Points, in no order, along strands that fork, close into loops and pass close to each other.
In the rows, zero is written as 128.
Points whose rows are less than 127 apart are linked; no others are. Some points are linked to none.
z122: [ 60 128 122  92  96 144 145 148 137 130  94 149 184 144  74 136 160 177
 132  96 102 100 113 133 144 169  92]
z296: [113 151 147  87  86 113 150 137 129 122  47 123 188 162  89 166 194 122
 113 149 146 103 132 128 131 140 147]
z497: [154 135 116 132  90 161 105 159 143 122 202 132 115 152 127 109  83 157
 116  95  97 148 119 134 110 155 108]
z24: [ 72 129 111 143 132 156 173 107  86  58 154 131  71 161 166 118  87 128
 133 101 116 155 119 114 176 122 120]
z5: [150  96 164 165  84 146 149 110  92 135 121  78 174 109 204 115 101 118
 102 126 167 123  97 137  81 111 170]
z448: [100 150  83  98 127 140 115 125 123  88 131 115 115 174 155 104 100 134
  72 130 115 167 127 127 159 136 144]
z991: [107 117 132 133 109 132 136 119 169 158 132 154 138  59  80 138 117 124
 146  83  90 165 143 176 120 153 143]
z515: [167  80  91 158 106 110 107 142 150 135 176  88 128 145 125  89  38 148
 122 139 147 120 151 146  91 140 138]
z161: [146 108 131 157  88 168 118 160 162 206 155 178 191 127  92 127 175 152
 154  91 116 158 129 136  92 109  78]
z466: [169 127 119 138 122  79 115 124 152 157 123 130 152  88 150 106 132 130
 118 177 152 130 119 169  74 131 202]
z724: [116 131 141 166 137 118 121 104 174 144 135 146 122  74 125 120  82 112
 149  96 104 167 147 165 126 113 155]
z679: [ 51 135 143 111 113 160 158 146 109  99  93 139 148 151 107 150 149 135
 151  98 112 110 114 136 180 152 129]
z394: [157 109 116 132 149 124 112 125 171 151 162 133 128 113 118 108 135 131
 107 144 126 135 145 133 115 118  94]
z830: [202 108 145 163 124 102 136 148 166 150 154 187 134 128  85 122 206 154
 121 151  99 149 123 106  60 126  80]
z522: [141 125  99 148 124 118 136 119 142 134 193 135  84  38 129 130 104 146
 174 119 137 126  98 136  88 177 154]
z23: [ 93 128 118 130 116 105  97 141  91 116 114 107 154 164 190  86  87 182
 112 109 139  70  74 112 114 153 131]
z283: [ 92 148  97  65 146 111 112 129  84 139 128 112  92  88 138 140 119 133
 161 154 152 130 133 157 153 153 153]
z185: [112  77 107 144 102 144 127 161  79 132 131  91 159 153 202  97  68 141
 152 114 168  77  86 141 125 151 118]
z460: [134 159  92 149 130 105 139 105 134 118 176 162  44 148 154 118  85 155
 171 114  82 113 108 101 149 157 125]
z42: [ 87 129 131  77  95 104 124 137  55 105  99  84 143 104 168 120  98 178
 110 115 158  86  80 141 109 171 137]
z498: [188 107 116 140  75 135 119 172 165 171 179 173 151 130  89 114 173 147
 118 127 104 165 118 136  77 156 102]
z914: [204 136 179 170 152  96 130 129 150 115 169 167  93 123 103 129 180 143
 112 144  91 141 126  87  76 127  94]
z555: [103 111 193 160 121 158 144 104  95 135 123  73 183 116 164 134 114 166
 115 105 156  72  87 117  93  97  99]
z683: [193 142 133 117 193 130 125 118 167 129  95 146 156 194 117 102 172 115
  61 168  80 107 163 104 104  40  92]
z33: [126 122 160 151  80 118 156 105 119 132  77  93 193 124 177 135 126 128
  93 139 156 121  96 137  88 114 183]
z248: [121  71  89 157 132 152 153 119 129 123 161  96  98 128 126 115  70 111
 148 140 140 142 165 148 159 138 122]
z461: [162 137 164  95 111 140 121 152 109 134 121 111 120 129  85 173 179 122
 126 148 138 132 149 121 147 163 134]
z726: [117  92 120 174 115 151 144 121 133 143 153 113 119 114 105 125  64 119
 177 106 120 144 164 162 156 135 159]
z229: [149 160 163 130 149 102 114 135 169 107  62 149 143 172  90 169 178  90
 118 125 100 133 149  96 136  78 145]
z503: [109 150 155 143 154 123 115 122 153 113  96 168  95 159  85 148 121 106
 146  70  64 136 159  94 170 132 119]
z734: [148 129 152 112  62  82 149 120 112 147  56 110 199  92 146 123 140 137
 102 154 166 102 106 164  78 156 186]
z277: [180 109 107 127 149 138 111 139 176 151 161 149 166 166 145  76 151 143
  85 170 127 105 120 133  85  85  62]
z93: [177 143 157 162 131 114 135 125 142 110 191 172  76 133 121 143 166 149
 149 117 110 131  98  87 110 160  81]
z659: [ 86 126 152  94 118 159 144 113  86 124  94  68 161  90 151 139 101 124
  86 121 151 142 135 166 118  95 151]
z325: [125 171 144 155 160 101  82 115 114 129 149 135  85 156 173 123  96 138
 166 130 121 129 128 119 137  92 160]
z660: [124 140  83  63 118 133 115 135  87 144 151 106  85  77 113 128  78 147
 163 135 130 134 148 174 161 176 154]
z798: [166  93 128 178 112 121 130 112 138 127 166  97 138 155 177  77  85 133
 125 146 171 109 117 123  93 109 114]
z702: [136 154 126 100 126 136 121 112 107 117 103  87 128 150 176 156 147 107
  86 164 160 159 120 116 128  73 163]
z245: [164 131  96 129  80 154 123 163 162 146 183 154  97 124  95 134  84 149
 161  97  70 139 130 145 132 178 138]
z25: [167 164 141 106 192 122  74 128 135 163 127 124 120 123 157 146 152 122
 123 176 135 117 142 134 117  83 149]
z50: [142 154 151 105 115  91 134 146 160 110  41 141 160 161  70 179 208 104
 111 147 116 117 133 103 126 107 151]
z293: [131 112 104 133 120 100 110 127  76 129 163  87 113  81 198  96  83 144
 122 145 180 134  95 133  84 140 151]
z135: [169 170 138 128 159  95 102 152 130  75  64 125  92 183  91 179 151  73
 109 141 129 145 143  70 161  65 170]
z544: [139 160 150 123 100 136 108 131 109 146 121 115 149 103 160 151 109 104
 131 131 142 186 132 177 121 117 223]
z771: [146 160 127 111 113  90  99 125 120 166 116 132 145  75 151 130 132 123
 149 152 157 148 126 176 107 132 218]
z977: [132 146 134 104 124 160 105 131  98 134 131 118 131 118 181 152 131  91
 124 145 149 187 130 161 148  95 179]
z58: [ 99 141 162 136 166 140 129 104 132 116 124 143 112 100 154 168 173  97
 141 130 139 127 114 113 138 101 101]
z55: [115  88 120 139  85 145 160 138  89 143 144 120 150  70 149 129 112 122
 191 139 176 115 105 181 134 180 157]
z101: [164 146 112 121 157  88 102 140 128  96 102 117  74 175  92 154 130 103
 113 161 111 153 175 100 159 117 176]
z523: [ 56 156 105  94 156 189 129 140  95  66 111 105 125 177 151 117 131 121
  67 116 116 147 129  97 184 115 115]
z625: [172 117 105 125 153  86 114 121 112 107 148 102  45 128 112 143 114 124
 125 170 131 160 166 107 143 146 158]
z196: [121  83 113 127 131 143 154 114 180 156 129 122 158  89 106 126 159 103
 105 147 155 147 147 144 133 117  94]
z268: [ 47 162 110 127 161 174 147 129  73  60 112 115 104 180 173 126 123 111
 117 108 132 146 124  93 193  78 132]
z510: [101  95 147 148  73 172 168 143 137 145 148 147 200  90 135 123 156 142
 134 110 142 137  88 162  85 136 102]
z671: [123  84 120 144 101 127 164 132 137 142 139 127 132 129  98 145 173 140
 182 150 159  96 119 130 142 186  99]
z414: [ 46 157 117  87 130 157 167 144  96  68  97 145  96 126  98 169 138 124
 148  80  84 133 124 125 199 163 141]
z919: [122 159 155 129 148 148 104 143 147 137 126 158 164 187 121 113 175 161
 104 101  88 112 121  92 124  96  78]
z630: [120 140 139  66  94  92 120 128  32 133  59  64 166 111 183 129  96 135
 115 145 174  99 112 134 106 139 175]
z212: [104 145 120 173 157 107 118  99 178 135 146 158 113 141 127  90  76 134
 155  91  97 123 152 140 144  99 110]
z572: [152 149 152  77  65 104 155 117 104 127  30  92 202 124 117 141 155 122
  91 178 159 104 135 158 101 138 176]
z362: [ 43 140 101 124 200 137 136 113 141 108 115 149 113 123 141 120 119 114
 161 108 121 100 130 129 180 113  96]
z575: [163  98 152 135  91 137 143 151 117 156 142 119 149 112  91 151 179 134
 151 166 164 112 125 135 121 173 119]
z258: [156 160 124 143 185 114  84 117 123 142 150 127 111 160 181 109 123 131
 131 162 149 117 134 129 125  73 148]
z900: [122 149 108 152 121 129 159 100 116  80 189 150  57 157 166 125  99 123
 153 105 105 153 115 107 169 143 113]
z531: [ 91 138 124 128 190 141 132 108 144 111 111 152 103 136 145 148 167  66
 138 120 132 129 137 109 175  96  83]
z235: [113  83 159 151 101 156 150 132 132 156 120  89 192 143 117 120 130 165
 134 128 153  75 114 110 106 120  91]
z929: [120  80 135 185  92 177 173 119 160 142 179 147 174  73 113 109 140 114
 134  99 143 160 118 136  90 101  71]
z772: [137 149 152  86 175 154  80 135 160 158  98 184 135 144 106 123 163  86
  75  82  74 146 152 104 143  83  70]
z285: [172 156 154 127 215  83  95 111 164 116  83 186  94 151  94 109 131  68
  96 114  76 130 166  91 129  68 101]
z527: [134  95  84  99  61 127 164 147  91 139 138 130 155  67 145 107 115 118
 171 140 187  87  87 194 111 213 133]
z220: [123 154 123  84 119 127 130 125  63  91  95  72 106 121 143 190 145  82
 120 179 191 180 128 101 146  79 183]
z490: [ 90 148 119  99 140  96 114 136 171 132  84 160 149 138  58 121 163 151
 112 116  91 100 145 116 135 147 113]
z920: [173 151 127  87 200 157 103 136 159 133 106 157 131 173 123 123 177  90
  56 143  91 129 155  97 133  61  88]
z64: [100  70  86 168 131 138 176 100 123 108 159 115  98 133 146 118 114 103
 155 160 167 123 129 133 164 146 115]
z839: [119 125 139 102 121 146 114 144 164 166 120 169 139  92  78 137 134 125
 117  80  74 163 152 153 129 140 102]
z533: [138  86 141 123 105 158 138 149  86 147 132  66 175 164 128 122 132 169
 131 139 172  52 102 100 120 158  79]
z542: [143 125 153 109 151 131 134 147 141 108  92 145 106 159  54 149 190 107
  84 116  85 139 156  58 157 140  88]
z993: [122  88 122 185 131 121 175 103 154 120 148 141 103 117 112 135 156 107
 164 145 149 112 122 110 141 149  93]
z980: [125 158 106  73 181 107  83 141 118 141 112 135  97 117 133 157 150 101
 129 145 137 136 139 135 163 114 143]
z506: [ 67 122 119 160 174 131 131 107 178 142 118 159 145 138 110  91 128 120
 164  95 108  88 144 125 159  96  76]
z893: [138 147 124 113  91 153 124 133 135 101 172 142 114 164 149 122 126 142
  86 115 103 176 119 136 140 161 120]
z155: [120 118  80 129 123 100 125 119  91 117 187 113  65  76 162 113  66 155
 157 145 155 124  87 124  89 164 144]
z396: [132 136  69  93 120 138 113 140 131 156 162 138  87 124 111 129  78 152
 167 113 100 123 133 163 160 180 149]
z375: [155 121  73 117 160  95 103 123 123 124 176 102  54 131 121 107  83 152
 118 166 125 134 155 111 133 145 131]
z884: [154  71 112 119  97 127 123 156  68 137 112  49 176 165 168  94  85 152
 106 144 174  62 119 122 123 154 121]
z950: [173 136 132 136 161 119 125 110 191 135 134 172 164 175 112  65 148 148
  74 130  90 119 147 114  80  52  48]
z663: [103 129 161 104 155 166 103 122 159 162 104 152 149  97  93 140 137 104
  93  75  81 158 167 139 145  97  78]
z103: [178 128  98 152 154  89  99 130 142 123 187 119  77 144 140  86  61 160
 131 149 127 134 143 126  92 128 135]
z275: [148 108 150 140 133  98 118 129 111 122 143  80 111 125 110 127 124 177
 111 160 153  99 124  97  98 152 124]
z481: [161 155 151  81 102 133 140 140  93  96  97  92 119 110 102 203 187  82
 113 159 170 169 138 125 153 133 160]
z419: [ 85 131  82 135 138  97 157  90 164  82  99 147  76 128 108 133  99  92
 126 111  85 158 154 115 167 147 145]
z429: [162 149 162 137 172  91 103 115 167 122  86 208  93 164  68 126 132  87
 117  66  49 144 161  85 127 117 114]
z864: [ 99 127 149 155  82 131 147 130 150 141 140 151 162  83 109 132 136 163
 149  92 117 125 104 156  85 154 128]
z320: [181 139 131 166 111 129 134 125 155 128 207 165  82  83 129 133 142 129
 145 128 125 149  97 122  95 168 129]
z794: [ 84 138 188 132 146 150 149 110  98 120 101  84 149 119 146 176 150 138
 139 131 157 100 102 111 125 102 122]
z40: [104 164 125 101 144 117  98 155 147 146  88 164 121 153  56 134 139 146
 154  90  63 100 152 117 168 161 142]
z323: [ 99  83 141 146 137 179 171 104 154 125 146 133 148  58 126 132 146 101
  98 111 130 165 136 149 121 101  80]
z892: [ 79 143 125 152 128  85 121 111  79 113 121 115  93 129 166 131  72 151
 195 129 138 126 116 122 131 130 188]
z276: [100 148 111 100 171 151  91 163 113 145 117 125 147 196 119 116 154 151
 140 142 134  79 126 121 181 135 129]
z204: [100  88 133 157 100 128 157 126  90 154 120 108 148  80 118 126  77 124
 208 128 168 112 149 190 145 152 178]
z253: [151 112 157 194 105 136 153  88 137 130 156 117 160 120 193  91 108 118
 116 135 169 129 105 127  80  89 135]

A tip is a point with one link. Name the tips that can be reached along the links from each point below, in the order of the rows.
z991 -> z466, z630, z527
z245 -> z460, z892
z122 -> z414, z285
z320 -> z161, z293

How many points has the smallest loop of links through each point below? Write - if it is on no loop.
z950 -> 14
z5 -> 15
z506 -> -

A fork is a point with three links, a tip a point with one. Leave the first point through the second and follow the links. Name the first fork or tip that comes.
z884, z533 -> z724
z660, z396 -> z460
z794, z555 -> z630
z460, z900 -> z892
